A landscape with many valleys, sampled at points; each row gives a point and its height.
A ball rolls from a point to whichever of its 2 nearest points has the largest drop for the distance, and stops where none of them is lower. Distance is the straight distance between rows; heights are no part of it.
q_907 h=14.1: [ 94  97 154 181 129 133 120 135 157 183 105 126 129 100 123  65  80 127
  98 110 136 113 167 166 131 134 121 144 114 132 146 129 156 160 139 116
 139 114 179 110 138  88 160 208 163 154 118 178 125 139 141 164 177 114]
q_29 h=43.2: [185 110 118 102 115 124 125 106 106  99 102 152  86 161 130 215 131 101
 127 162  74  86 154 161 100 150  86 153 174 112 134 129  74  95 174 149
 104 110 139 104  92 125  71  98  60 107 114 114  70  92 124 115  80 113]
q_160 h=35.2: [ 99 103 175 184  87 119 107 102 115  77 134 119 103 132 118 162 131 160
 110 134 165  98 173 120 192 127 119 130 108 130 131  99 112 121 120  92
 132 150 140 152 154 110 177 169 129 100 156 115 119 189 144 148 138 117]
q_895 h=32.3: [123  46 136 126 121 120 105 169 113 152 111 153 154 123 122 142 166 181
 126 119 119 115 171 119 194 125 154 118 161 152 120 139 102 152 150  91
 120  80 168 126 135 134  65 156 135 143 130 148 123 120  68 114 124 139]
q_136 h=9.6: [205 129 143 148 131 176 159  98 128  97 133  89  80 167 153 161  86  80
 113 133  64 116 166 198  75 103 128 149 164 139 112 146  54 120 145 117
  96 123 112 122 114 140 139 130 136  68  83  94  36 108 147 135  88 134]
q_96 h=13.9: [ 47 103 134 144 127 119 145 113 122 110  70 107 155 160  89 137 191 157
 112 109 197 184 126 111 146 123  83 138 120 124 132 152 119 111 121 133
 102 185 156 168 138 143 103 158 132 148 177 140 184  81 145 168 157  74]
q_223 h=8.7: [114 152 139 140  99 114  88 178 127  80 174 133 115 149 152  62 119 154
 139 106  96  91 171  80 190  66 138 140  72 172 144  80 113 149  65 123
 147 144 107 153 192 147 107 162 134 135 175 103 166 162 140  93  99 151]
q_106 h=13.2: [138 101 168 128  91 102 103 156 136 122 161 130 111 189 139  73 124 164
 108  60  87 100 150  89 163 111 142 155  84 176  98 122  74 131 118  92
 154 123  94 152 177 157 110 127 148 135 123  92 142 183 153 104 127 140]
q_137 h=32.4: [149 156 116 167 124 196 175 120  96  82 108  92  86 168 169 149 159 154
 117 134 114 106 142 177  81 121 119 168 134 109 154 148 103  91 141 131
  93  97  94 134 135 127 153 144 135  81 129  94 121 119 134 156 105 120]
q_573 h=22.2: [124  96 173 138  89 107 133 122 126 166  87 145 104 153 104 132 127 120
 124 105 127 129 125 103 159 123  97 135 138  98 154 136 118 141 142 134
 129 149 182 164 160 137 103 150 129 163 149  79 141 146 187 137 170 113]
q_197 h=30.5: [155 137 114 127 124 150 222 104 114  69  93 111 104 156 171 211 150 148
 128 137 139  91 129 141  80 105 102 176 159 101 130 119  80  63 192 179
 125 118  92 104 143 107 192 114 118  96 124  98 113 151 150 139 110  77]
q_512 h=9.9: [133 113 124 190 142 144  77 130 152 142 136 107 123 102 102  86  43  90
  95 108 125  83 157 186 116 137 110 134  92 133 130 118 144 108 132 103
 121 147 165 108 127 119 159 149 147 104 121 166  69  80 161 149 158 121]
q_407 h=55.9: [163 128 170 129 156 185 123 137 146  74 170  96 110 115  95  63  89  99
 125 112 141 123 124 163 117 183 131 107  96 153 164 110 151 106 129  82
 101 125  89 111 169 131 112 120 140 110 101 140 143 112  91 112 136 133]
q_290 h=45.3: [182 128 107  90 155 128 113  97 129 142  85 146 119 146 117 186 106  79
 141 164  40 136 116 187  83 169 120 125 159  92 121 150 144 111 207 166
  86  87 152  86  99 149  71 105  98  94 133 151  85  43 101 110 109  93]
q_701 h=12.5: [ 64 129  83 143 153 138 138 123 120 165  95 137 141 123 152  74 140 138
 130  98 137 145 140 139 119  98 152 158 106 110 123 171 155 124 100 140
 127 124 153 138  97 130 116 120 153 174 112 130 156  60 141 160 139 121]
q_128 h=49.7: [132 108 173 159  97 101  73  97 160 131 145 144 114 121  95  81  58 126
 128 116 125  74 165 108 166 117 114 157  85 170 118 121 150 117  94  97
 158 170 142 133 137 155 173 146 105 163 144  68 111 155 181 116 174 147]
q_616 h=34.1: [ 78 150 102 105 135  89  53 133 106  89 124 172 211  97 106  73 138 152
 139 171 178 122 116  90 215 156 154  77 129 127 191  81 182 155 123  87
 153 155 147 114  84 106  79 164  84 144 134 159 126 144 129 129 119 155]
q_37 h=34.4: [168 157 110 179  93 170 111 122  96 140 105 122  73 177 138 126 180 140
 114 140  86 125 134 189  77 146 127 159 129  93 180 151 162 113 127 131
  85  95 119 137 124 161 129  84 144 106 125  64  97 113 129 165 108 144]
q_373 h=63.9: [156 106 160 107 124 136 153 153  84  80 106 104 114 149 117 183 186 175
 118 131 159 147 118 118 143 177  69 109 136 131 159  95  77 122 153 107
 119 129  46 153 101 118  84  90  86 119 140  97 159 158 114 134  83 125]
q_855 h=27.7: [136 108 143 147 142 124 150 122 157 213 150 132 156 127 124 119 106 110
 120 100 123 133 126 119 122  85 156 106 136 130  81 165 133 189 164 150
 134 124 180 126 135 126 158 192 112 161 115 131 116 125 139  92 184 133]
q_446 h=9.7: [100 107 127 122 152 134 167  96 146 149  96 149 125 139 142 117 125 141
 138  93 120 123 115 117  90 126 137 175 129 109 140 162 147  96 150 172
 104 108 168 104 146 105 123 109 132 198  75  89 162  76 143 180 159  76]
q_610 h=68.2: [121 145 126 125 190 116  73 197 129 110 169 109 163  93 138  78  85 159
 135 121 126  87 109 142 148 108 141 115  58 155 164  63 161 125  76  93
 147 122  91 103 162  74 110 156 142 170 124 150 177 117 117 166  89 155]
q_242 h=7.3: [ 92 174 102 121  81 111 112 119 131 169 161 132 159 149 168  72 168 145
 178 103 109 113 133 119  89  37 153 129 117 137  83 187 142 194 104 132
 160 107  93 133 133 191 134 150 138  64 136 178 155 143 103  66 145 141]
q_902 h=9.1: [147 151  69  90 151 167 113 127  99  98 170 115 161 140 129 159 135 151
 150 133 114 143 150 157 114 115 168 125 157 174 115 161  99 114 100 130
  94 102  94 122  92 169 102  85 122 102 145 141 120  87  74 111  70 154]
q_93 h=46.3: [ 72  85 157 115 133  69  78 108 132 157 125 175 113  80 129 116 101 161
 133 147 142 102 149  84 166 173 139 133 117 127 152  93 153 148 135 118
 174 103 136 140 129  68 140 111 105 188  86 113 130 206 131 163 149 116]
q_413 h=33.2: [ 71 147 146 162 101 117  84 120 103 102 134  97 140 123  79 145 170 154
 133 155 176 136 126 120 164 110 121  85 102 117 167  88 156 137  72 120
 117 186 146 158 130 132 151 165 140 113 192 130 156 152 123 162 132 131]
q_158 h=13.1: [ 97 161 112 163  98  84  70 104 133 194 188 126 149 127 161  54  98 100
 158 112 108  90 137 128  83  51 142 118  80 149  68 148 144 215  90 122
 187 152 112 141 129 134 168 178 120  86 118 178 121 150 144  95 156 142]
q_853 h=29.7: [139 102 131 160 128 121 164  99 130 247 105 135 150 152 157 155 124 117
 129 120  95 157 118 144  68  56 130 113 153  79  85 183 116 184 182 163
 108 108 180 116  77 101 148 168 114 135  96 123  98 127 154 122 168  98]
q_800 h=33.6: [ 91  85 128 146 137 139  97 181  91 120 120 140 160 100 118 133 165 170
 129 141 142 125 178 105 224 116 156 101 154 109 159  73 100 152  97 120
 129 142 182 166 145 126  48 176 138 147 133 126 128 112 114 139  96 167]
q_113 h=15.1: [ 71 124 123 148  99 120 143 117 137 205  78 137 133 150 156  59 133 141
 109  74 119 142 145 124 114  87 142 152 103 113 133 186 153 164 135 144
 146 115 152 123 115 116 150 180 183 157 121 134 145 135 162 161 181 104]
q_966 h=43.1: [197 145  89 106 105 136 101  74 121 133 113 168 114 125 125 168 122  67
 120 182  80 125 130 147 131 149 139 108 158  95 148 134 169 135 171 157
  94  96 153  80  92 170 113 103  74  53 150 173  74  99 121  58 123 107]
q_173 h=66.6: [106 147  83  81 147  67  87 203 147 113 139 136 161 102 132 133 143 177
 151 170 110 180  90 149 128 156 164  81 143 132 119  91 157 117  85 139
 127  91 101  97 121 105 106  87 193 122 104 196 140 126  39 187  83 132]
q_932 h=12.4: [113 152 141 122 103 135 149  91 131 150 148 133 110 162 119 162 153 114
 161 125  99 125 105 100  56 141 126 163 154 125 140 146 139 100 105 213
 124 117 154 115 167 126  93 118  99 155 102 100 174 110 124 153 160  83]
q_636 h=38.9: [152 115  95 119 123 106 102 117  99 141 107 155 175 105 111 174 168 117
 124 156 152 152  98 113 187 129 116  82 144 102 126 132 148 142 169 118
 113 145 152 129  61 139 113 114 106 111 173 138  87 119 136  81 116 149]
q_366 h=70.3: [203 122 117  74 142 110 189 108 167 169  90 143 116 113 128 136 120  50
 129 130 113 165  67 126 116 118 126 109 135  76  81 128 140 133 190 119
 130 136 152 118 100 137 152  80 129 140 110 119  81 107 174 109 120 143]
q_957 h=19.2: [171 122 166 127 133 138 150  90 183 131 173 119  93 106  97  94  53  96
 104 123 127 120 137 141  96 142 147 137 113 182  62 134 116 110 140 108
 119 133 103 105 122 139 207 110 105 120  70 139  93 161 118 114 157 122]
q_656 h=37.1: [117  99 128 189  80 136 124 117  92 101 113 127 105 134 133 233 148 151
 104 180 136 115 167 153 150 132 113 123 164 117 152 143  93 137 118 107
 112 135 170 134 118 101 148 159 125  95 139 118  76 154 126 167 129 121]
q_370 h=31.7: [126 152  99 141 129 155  54 160 109  84 163 165 190  72 130  58 151 150
 130 168 187 109 165 110 199 141 159 119 110 154 184  62 166 147  96 118
 141 144 121 122 101 138 105 135 105 136 163 137 128 141 120 102  98 186]
q_184 h=21.1: [140 125 150 147 146 189 188  80 140 156  76  93 128 136 117 110 138 111
  93 123 163 164 113 140 112 122  85 123 126 112 148 174 181 143 164 106
  94 144 139 109 119 135 159 186 123  91 156 163 178 121 128  74 196 100]
q_829 h=5.1: [123 139  96 151 132 171 102 113 107 131 168 113 129 188 134 132 157 159
 141  87  91  87 167 150  99  81 159 158 136 184 126 182 105 123  97 132
  98  75 132 120 153 193  87 135 118  96 129 135 126  67  93 114 119 125]
q_644 h=74.2: [115 167 105 113 141 146 125 103 108 104 145 112 152 127 126 132 178 113
 130 148 184 160 102 135  99 141 151 112  98 134 137 146 165 117 107 125
 100 137  68 123  78 157 177  52 112 107 148 131 156 134  80 122 106 140]
q_755 h=40.8: [173 131  91 156 112 128 129  78  84 144 126 110  93 187 140 224 147 118
 113 161  81 124 172 178  68  92  71 181 166 132  89 154  69 134 128 136
 111 100 128 135  85 138 107 106  53  75 143 109  45  92 141 103  87 130]
q_653 h=22.6: [194 133 151  98 152 144 177  78 195 119 135  98  94  95  93 150  78  77
 101 122 125 117  92 130  98 137 145 106 123 139  69 110 135  96 185 135
  97 117 126  82 154 140 220 109  89  88 112 177 101 134 118  78 156  90]
q_960 h=17.3: [118 101 135 113 112  91 125 124 136 134 147 161 152 157 143  85 135 160
 132  87 126 126 146  87 170 103 140 159 100 196  71 189  99 149 108  85
 176 145  71 156 119 153 114 133 125 150 135  90 144 136 141  74 133 159]
q_949 h=59.3: [163 127 148 126 179 173 143 132 153 155 170  88 133 119  75 150 126 104
 153 130 104 168 103 158  71 172 141 115 146 131  89 142 112 141 130 133
  95 103 114 128 143 154 137  99 140 125 114 133 134 115  52 127 112 141]
q_77 h=51.4: [169 132 160 146  83 167 135 137 150  98 122 131 112 129 124  94  67 134
 125 109 147  80 161 112 157 116 110 170 117 146 175 156 148 100  96 136
 144 167 129 103 153 152 165 149 156 181 166  50 149 128 168 107 186 152]
q_620 h=62.6: [173 126 148  86 161 122 153 111  82 130 101 118 138 150 121 222 180 172
 152 150 136 126  99 132 111 152  57 136 129 103 149  97 142 109 178 143
 121  99  93  94 101  88  89  98  49 137 153 107 147 138 116 118 108 108]
q_993 h=25.4: [134 108 135 135 133  97 114  94 152 166 153 149 149 142 110 147  91 113
 144 103 128  90 109 101 129  81 146 133 116 133  87 121 145 119 140 179
 128 139 213 110 164 122 158 148 101 190 153  96 104 110 172 118 172 122]
q_125 h=67.4: [ 94 140 107 122 141  89  75 188 122 138 148 135 152 110 125 119 127 174
 145 132 121 135  89 121 163 129 158 112  96 126 147  87 171 108  88 136
 114 112 121 122 140 115 124  98 163 167 139 138 147 109 105 174 112 157]
q_145 h=28.5: [156 139 120  96 129 146 190  92 147 102 108 135 128 126 144 175 123 124
 145 123 164 103 108 107 115 123 101 159 149 118 129 133 136  61 164 170
 129 129 134  88 149 128 167 112 108 134 149 105 152 127 153 106 156  90]
q_213 h=23.8: [144 116 166 129  93 146 133 124 148 171  96 118 126 173 101 100 120 141
 103  93 130 134 121 129 127 132  84 126 124 155 139 190 149 155 170 100
 121 126 126 106 154 155 137 186 155 105 180 155 169 156 124  69 199 111]
q_44 h=15.7: [ 77 125 105  98 141  89 177 171 171 134 141 166 150  95 133 120 132 160
 128 118 180 173  97  75 139 138 131 141 158 143  80 126 107 134 131 155
 177 122 125 160 153 115 162 100 170 183 130 125 156 179 130 130 164 134]
q_917 h=42.3: [153 139 145  89 110 123 133 181 104  74 127 143  93 138 167 157 117 120
 141 143  82 110 124 107 156 184 124 127 162  90 207  82 101 108 131 131
 137 120 108 110 157 105  65  78 164 126  73 101 130 141 128 145  83 123]
q_133 h=57.7: [194 104 166 122 141 145 119 134 156 107 175  99 111 108  64 141 132  89
 126 119 147 112 107 143 138 172 122  94 117 139 112  83 119 104 149  88
 104 137 122 132 153 161 147  88 113 116 118 122 102 122 106 112 120 153]
q_685 h=68.1: [140 154  70  78 169 172 178 160 137 114 112 131 163 103 177 101  76 106
 156 123 107 153 132 150 128 119 166 123 164 130 118 175 123 118 150 144
 140 105 120 106 109 148 121 131 186 103 152 173 117  97 141  93 113 155]
q_3 h=67.2: [137 158 114  97 137 183 145 197 155 103 131  95 127 141 150  82  87 119
 134  92  93 155 112 150 128 125 136 117 129 146 139 136 113 104 117 131
 113 126 112 101 173 150 107 152 225  91 152 164 143 108 137 100 132 144]
q_663 h=39.8: [161 122 143  87  88 103 119 133 106  97  77 155  95 149 135 114 162  89
 124 123  89 119 105 102 157 172 108 104 139  77 186 106 124 127 161 110
 142 149 105 140  86 127  61  85 123 130 105  90 109 131 157 130  71 133]
q_322 h=40.9: [199 139 109 102 120 129 127 120  89 167  95 138 161 127 126 184 154 107
 135 187 111 166 102 148 124 146  90  88 162  73 142 128 164 163 183 139
 111 104 108  95  43 125 106 109  68  77 172 157 104 129 119  58 105 147]
q_865 h=61.5: [173 106 149 138 142 121 177  90 107 142 113  97 114 147 122 248 170 133
 111 142 132 132  97 133 105 107  75 128 143  99 101 113 109 116 189 140
 114 117 143 126 123  97 145 145  39 111 161 118 118 138 159 114 128  86]
q_438 h=54.4: [134 133 173 117 160 162 155  96 139  81 149 107 111 110 126 122  49 107
 130 123 116  79 117 141 108 168 140 120 120 141 175 127 173 119 138 120
 119 115 121  62 156  86 128 156 113 112  80 166 156 128 113 130 146 104]
q_745 h=26.9: [110 118  94 189 115 144  32 207 128 173 171 118 140  87 148  59 143 146
 130 144 116 138 191 153 150  75 138 129 116 140 118  62  96 172  60 110
 149 122 154 187 163 132  96 158 177 105 138 171 114 151  97 124  88 175]
q_218 h=69.1: [127 158  99 120 184 140 104 193 158  94 174 124 146  87 144  58  33 123
 123 104 133  58 113 149 105 117 118 169  93 194 117  96 101  96 107 124
 167 146  94 116 170  86 134 156 151 153 119 162 164 136 160 151 133 130]
q_247 h=25.9: [103 120 138 123  93  99 103 150 118  97 116 139 107 126  93 109 106  71
 134 131 128 134 131  97 171 160  96 113 158 111 144 110  99 115 103 127
 146 190 175 180 146 146  55 131 146 148 125  94 104 102 189 136 134 141]
q_553 h=12.8: [ 71 124 115 103 143  71 150 136 166 114 135 133 129 129 104 134 122 128
 136  94 157 157  81  93  98 147 118 148 131 153  80 160 107  87 119 144
 131 162 128 158 146 132 135  82 134 190 123 109 146 104 140 156 145 106]
q_744 h=66.3: [152 178 112  87 116 149 135 174 110 121 126  89 138 179 138 116 153 125
 146 112 100 164  95 137 108 103  95 106 129 136 142 154 112 128 118 126
 112 131  71 134 111 157  81 129 170  83 164 139 154 119 134  87 102 152]
q_668 h=19.1: [127 154 167 114  73  92 131 107 117 161 126 121 116 170 138 155 109  85
 158 135  95 129  93  85 110 127 102 103 135  83 164 142 154 167 113 147
 157 157 161 126 151 111 101 172 121 139 152 105 160 168 168 129 181 102]
q_193 h=30.8: [ 81  87  97 169 155 118  59 172 120 145 128 139 168  59  99  88 129 135
 121 143 159 116 170 145 178 124 131 110 124 132 115  71 120 142 105  95
 145 147 184 169 131 114  96 176 140 130 144 190 107 118 126 143 112 162]
q_499 h=13.6: [100 167 117 156 101 122  80 139 142 124 195 114 122 110 146  55  93  79
 147 121 120  86 148 109 125  97 120 128  86 155 135 107 148 171  70 126
 183 154 130 138 163 130 112 181 142 110 158 161 146 159 151 100 144 145]
q_910 h=19.0: [ 76 135 116 154 120  96 118 159 149 172 152 120 127 103 114  92 154 117
 126 106 144 165 116 113  99 130 135 118 106 133  90 114 119 164  97 142
 161 142 129 182 154 140 148 122 176 142 130 163 138 160 120 134 135 140]
q_28 h=36.8: [194 133 118 141  73 134  98 112  95 108  60 149  80 185 134 126 178 130
 109 130  86  92 142 150 130 143  94 161 122  76 179 114 121  86 158 123
 112 114 115 125  94 161  88  62 117  95 141  77  69 115 161 137  89 136]
q_889 h=47.9: [ 71  84 174 159 148  89  74  94 148 144 132 166 118  88  98 106  67 169
 134 152 143  66 179 107 164 114 134 157  95 144 139  84 148 132 109 126
 150 157 163 148 146  94 169 162  82 212 143  61 149 187 178 169 157 118]
q_215 h=73.4: [ 95 149 117 104 145 105 158 103 144 138 153 122 144  98 149 129 128 109
 142 147 163 174 118 124  93 128 146 104 113 153  83 182 157 148  97 101
 147 129  78 140  75 119 190 101  95 130 115 152 149 157  81 117 123 139]
q_261 h=31.3: [ 58 167 138 141 117  86 100 116 106  87 105  96 134 133  97 160 126 109
 151 142 137 121  80 113 152 126 103  93 100  88 166  95 157 123 106 135
 131 182 168 121 154  94 125 179 157 121 154 166 135 112 153 175 139  86]
q_598 h=18.5: [101 126 151 141 155 148 164 100 134 151 106 100 164 106  97 115 175 118
 119 130 180 167  90 131 116 136 131  99 104 113 122 131 197 158 144 123
 111 131 142 124 140 106 168 165 124 115 139 194 183 128  79 131 154 106]
q_635 h=72.5: [118 155  92  63 157  89 187  82 159 108 140 183 121  77 164 134  81  87
 137 170 142 157 102 104 103 161 147 127 143 129  90 160 159 126 135 138
 171 127  84 122  73 112 185  62  86 153  84 116 118 158 126 120 121 118]
q_129 h=15.6: [141 153 158 150  85 147 174  91 126 154 121 111  68 182 132 138 123  76
 131 128  80 124 137 134  36 135  95 131 163 106 157 157 123 133 126 180
 117 144 158 123 136 128  97 170  98 110 111 100 143 130 155 145 176  90]
q_892 h=38.8: [149 106 115 164  94 142 155 130  87 152 122 117 100 151 155 237 163 129
 105 162 101 138 168 150  89 116 119 157 184 116  90 135  55 148 141 171
 127 110 151 156 122 112 130 119 122 108 119 106  68 150 116 140 101 129]
q_613 h=5.2: [144 136 111 155 116 132 115  98 130 124 140 117 101 134 124 157  98  84
 114 122  99 108 144 162 109 125 135 121 123 130 102 152 101 105 130 121
 117 134 154 120 113 145 162 114 141  95 114 137  53  74 134 127 113 123]
q_467 h=29.1: [ 65 148  83 138  95 106 113 156 120  92 110 144 126 113 133 141 119 104
 131 144 149 128 137 107 162 149 117 132 157 109 145 117 120  98 107 165
 148 151 158 144 130 118 116 126 193 116 145 154 104 102 143 159 114 112]
q_287 h=0.8: [101 130 121 175 125 159 113 129 116 127 141 100 114 156 142 121 111 129
 117  98  87 108 172 164  99  89 139 131 127 157 126 179  92 135 105 114
 122 117 161 124 128 120 116 184 158  96  94 149  92  88 112 163 130 112]
q_500 h=1.8: [ 75 156  80 115  90 101 114 139 103 172 131 141 150 166 167 127 202 170
 153 108 109 135 110 105  96  57 162 143 132 127 117 150 136 134  83 173
 134  90 115 141 113 159 101 122 134 113 146 157 168 103 104 128 119 127]
q_100 h=10.1: [142 102 184 142 151 138 167 149 126 142 117 109 124 122 126 148 133 184
 115 118 136 119 118 136 143 137 147 117 118  89 160  92 129 145 149 119
 116 108 133 136 166  80 171 146 158 186 105  77 148 164 136 187 146 142]
q_433 h=26.8: [155 123 144 109 104 143 113 149 149 149 128 141 133 143 100  86 113 123
 121 113 113 164 121 139 128 189 125 115 143 151 147 181 158 136 155 110
 118  96 110 113 125 171 101 104 167 113 150 151 142 140  99  91 165 131]
q_356 h=23.0: [ 81 115 142 184 118 119  90 163 116 187 156 105 103 120 138  57 170 153
 116 109 111 126 161 122 142  97 159 121  82 104 104  53 102 196  79 114
 156 127 140 201 177 116 108 173 162 127 120 161 155 171 111 154 104 142]
q_795 h=12.7: [138 102 156 107 159  98 156 142 105  98 106 122 134 107 140 138 133 163
 123 109 167 111  99 108 210 136 123 103 102  88 155  71 113 124 162  78
 155 133  93 144 135  76 164 106 162 162 111  90 128 164 164 139  97 144]
q_56 h=52.3: [129 137 151 148 115 189 156 174 140 113 106 118 132 140 155 103  70 167
 121 112 119 102 149 128 137 115 130 165 133 129 190 144 155 112 114 167
 122 129 143  77 183 109 144 191 203 162 142  95 178 116 142 137 186 136]
q_256 h=69.2: [163 135  86  94 172 148 188 130 161 169 131 155 157  79 148  84 113  78
 139 110 144 151 101 117 130 112 150 135 137 120  71 139 140 136 155 147
 151 130 150 143 131 165 131 111 145 158 132 133  97  98 172  87 136 169]
q_704 h=44.4: [122 116 157  95 122  87  98 134 103 124 152 163  78 119 160 141 131 133
 149 141 103  98 131  69 159 165 154 112 135 108 181  72 129 142 109 127
 179 100 128 134 146  94  97  78 116 160  71  79 141 201 137 150  93 134]
q_350 h=60.4: [189 103 168 122 169 159 183 114 132 187 146 101 142 120 101 208 158 113
 138 134 138 163  88 136  97 129 130 111 149 104  89 122 115 144 164 151
 106 113 157 138 149 114 148 124  78 155 124  96 145 125 116 119 136 130]
q_176 h=75.0: [ 98 165 107 162 157 146 105  93 124  95 153 100 109 105 113  87 133  70
 111 151 167 142 138 175  81 168 138 129  89 126 124 118 150 121 105 108
  98 166  86 148  88 139 189  63 111 102 111 158 107  95  85 137  91 133]
q_94 h=25.6: [138 147  73 108 148 111 113  74 128  73 163 169 135  86 134  86  75  78
 105 149 141 124 146 117 174 151 147 129 119 176  72 140 124 113 118  80
 151 149 102 126  64 141 110  90  64  89  87 161  55  99 136  72  99 134]
q_207 h=53.2: [134 150 157 148 176 216 188 135 139 112 131  99 113 130 158  86  78 121
 126 105 110  83 135 144  85 127 156 164 136 112 176  97 156 106 142 178
 122 109 142  80 196 109 120 190 172 130  89 137 158 108 134 143 162 115]
q_827 h=16.1: [ 76 127 142 135 170 126 178 108 127 103  96  86 159 147 101 139 192 175
 126 110 197 151  87 127 120 102 119 145  93 120 111 131 149  89 126 135
  86 149 126 134 174 102 171 142 138 150 152 136 201  99 103 175 144  75]
q_797 h=65.0: [155 118 136  83 127 111 133 205 104 102 153 111 128 142 150 213 156 190
 139 136 120 166 111 109 159 125 117 107 145 136 135  90  73 129  98 121
 124 112  75 147 141 107  98  93 142 129 130 103 163 168  99 137  73 156]
q_947 h=15.9: [ 90 127 163 115 149  89 162 104 182 120 149 115 110 121  98 133  78 106
 120 104 152 137  98 119  64 159 127 127 122 160  74 143  99 108 157 150
 125 140  99 117 135 101 214 115 130 154  72 145 135 161 114 154 152  83]
q_820 h=65.1: [134 149 162  99 113 134 166 156 107  92 108  96 130 136 130 122 171 132
 124 128 166 182 114 128 138 159  99  81 115 123 164 136 115 153 112  83
 135 149  56 151  96 122 115 131 148 119 132 114 185 154 114 137 106 145]
q_348 h=71.5: [196 115 139  52 127 112 191  79 171 119  85 163  92 107 146 158 111  71
 127 175  89 151 111 114  91 143 133 133 160 108  89 144 129 134 170 146
 152 120  90  99  73 135 187  60  71 135  72  95  99 153 139 120  88 117]
q_849 h=21.3: [115 130 105  86 142  88 163  89 114  85 133 168 130 131 152 108 138 110
 135 100 144 124 106  73 162 123 145 143 116 165  72 167 106 101 125  90
 169 147  89 139  89 138 108  93  89 121 107 114 115 113 166  88  93 131]
q_251 h=29.6: [124  90 132 112 137 131 126 156 128 147  82 171 130 112 119 140 138 152
 120 134 126 147 130 140 147 191 133 122 163 125 130 155 129 119 179 119
 111  74 116 115 103 128 101  83 145 155 115 136 132 122  80 139 130 129]
q_45 h=10.9: [ 91  97 143 192 112 142 123 116 118 142  77 135 115 151  96 132 195 170
  93 130 175 167 166 144 127 175  93 148 145 112 164 162 123 125 131 115
  89 143 150 176 115 158 111 130 117 146 142  98 149 108 108 177 158 102]
q_999 h=29.0: [119 139  80 140 128 127  70 112 113  91 163 174 177  59 139  81  85 122
 125 169 184 103 170 128 194 153 140 139 107 185 119 121 150 117  93  96
 161 161 105 112  74 122 124 117  91 113 136 153  95 149 127  89 107 166]
q_831 h=65.8: [111 123 111  85 121  83  85 222 123  97 171 126 125 126 163 162 122 194
 135 141  96 164 123 117 153 111 162  92 155 162 116 105  79 119  68 111
 128  87  93 114 129  89  91  92 183 110  96 147 129 152  61 168  69 141]
q_292 h=6.2: [111 157  78 113 123 130 135 142  95 109 137 124 117 160 161 169 203 175
 129 114 100 155 116 122 111  90 156 172 149 140 104 122  57  93  78 176
 107  89  71 151 112 160  95  79 134  93 137 149 139 101  99 129  45 126]
q_515 h=7.8: [118  90 157 168 151 143 119 154 121 155 110 109 145 103 100 145 162 191
 118 148 174 171 146 150 148 141 140 122 123 102 164 129 160 133  93 106
  94 130 144 153 119 119 152 123 148 191 135  71 157 120  92 190 153 163]
q_481 h=25.8: [200 134 140  92 145 175 189  66 191 121 119 120 106 110 100 126 112  81
 129 129 134 102 100 106  82 128 141 141 139 129 112 121 177  80 154 148
 102 128 158  66 166 173 162 122  72 119 118 127 151 103 141  95 179 109]
q_575 h=36.7: [ 83 134  71 125 142  81  46 133 112 124 114 174 216 111  98 103 165 144
 129 154 190 166 117  93 196 126 152  73 144 125 108 107 141 146 142  95
 138 167 165 164  66 157 102 116 104 137 163 136  65 117 142 109 121 174]

For each start below, name the point where the ball stops.
q_620: q_553
q_966: q_223
q_251: q_515
q_755: q_446
q_128: q_553
q_644: q_373
q_137: q_553

Call two points neighbours if one is among the 2 nearest of the other. Go from one point of each pair to the other, from neighbour to neighbour, staying as low as possible. Name the highest point that can't be avoided.
q_446 and q_500: q_113
q_515 and q_553: q_800
q_223 and q_287: q_499
q_287 and q_500: q_902
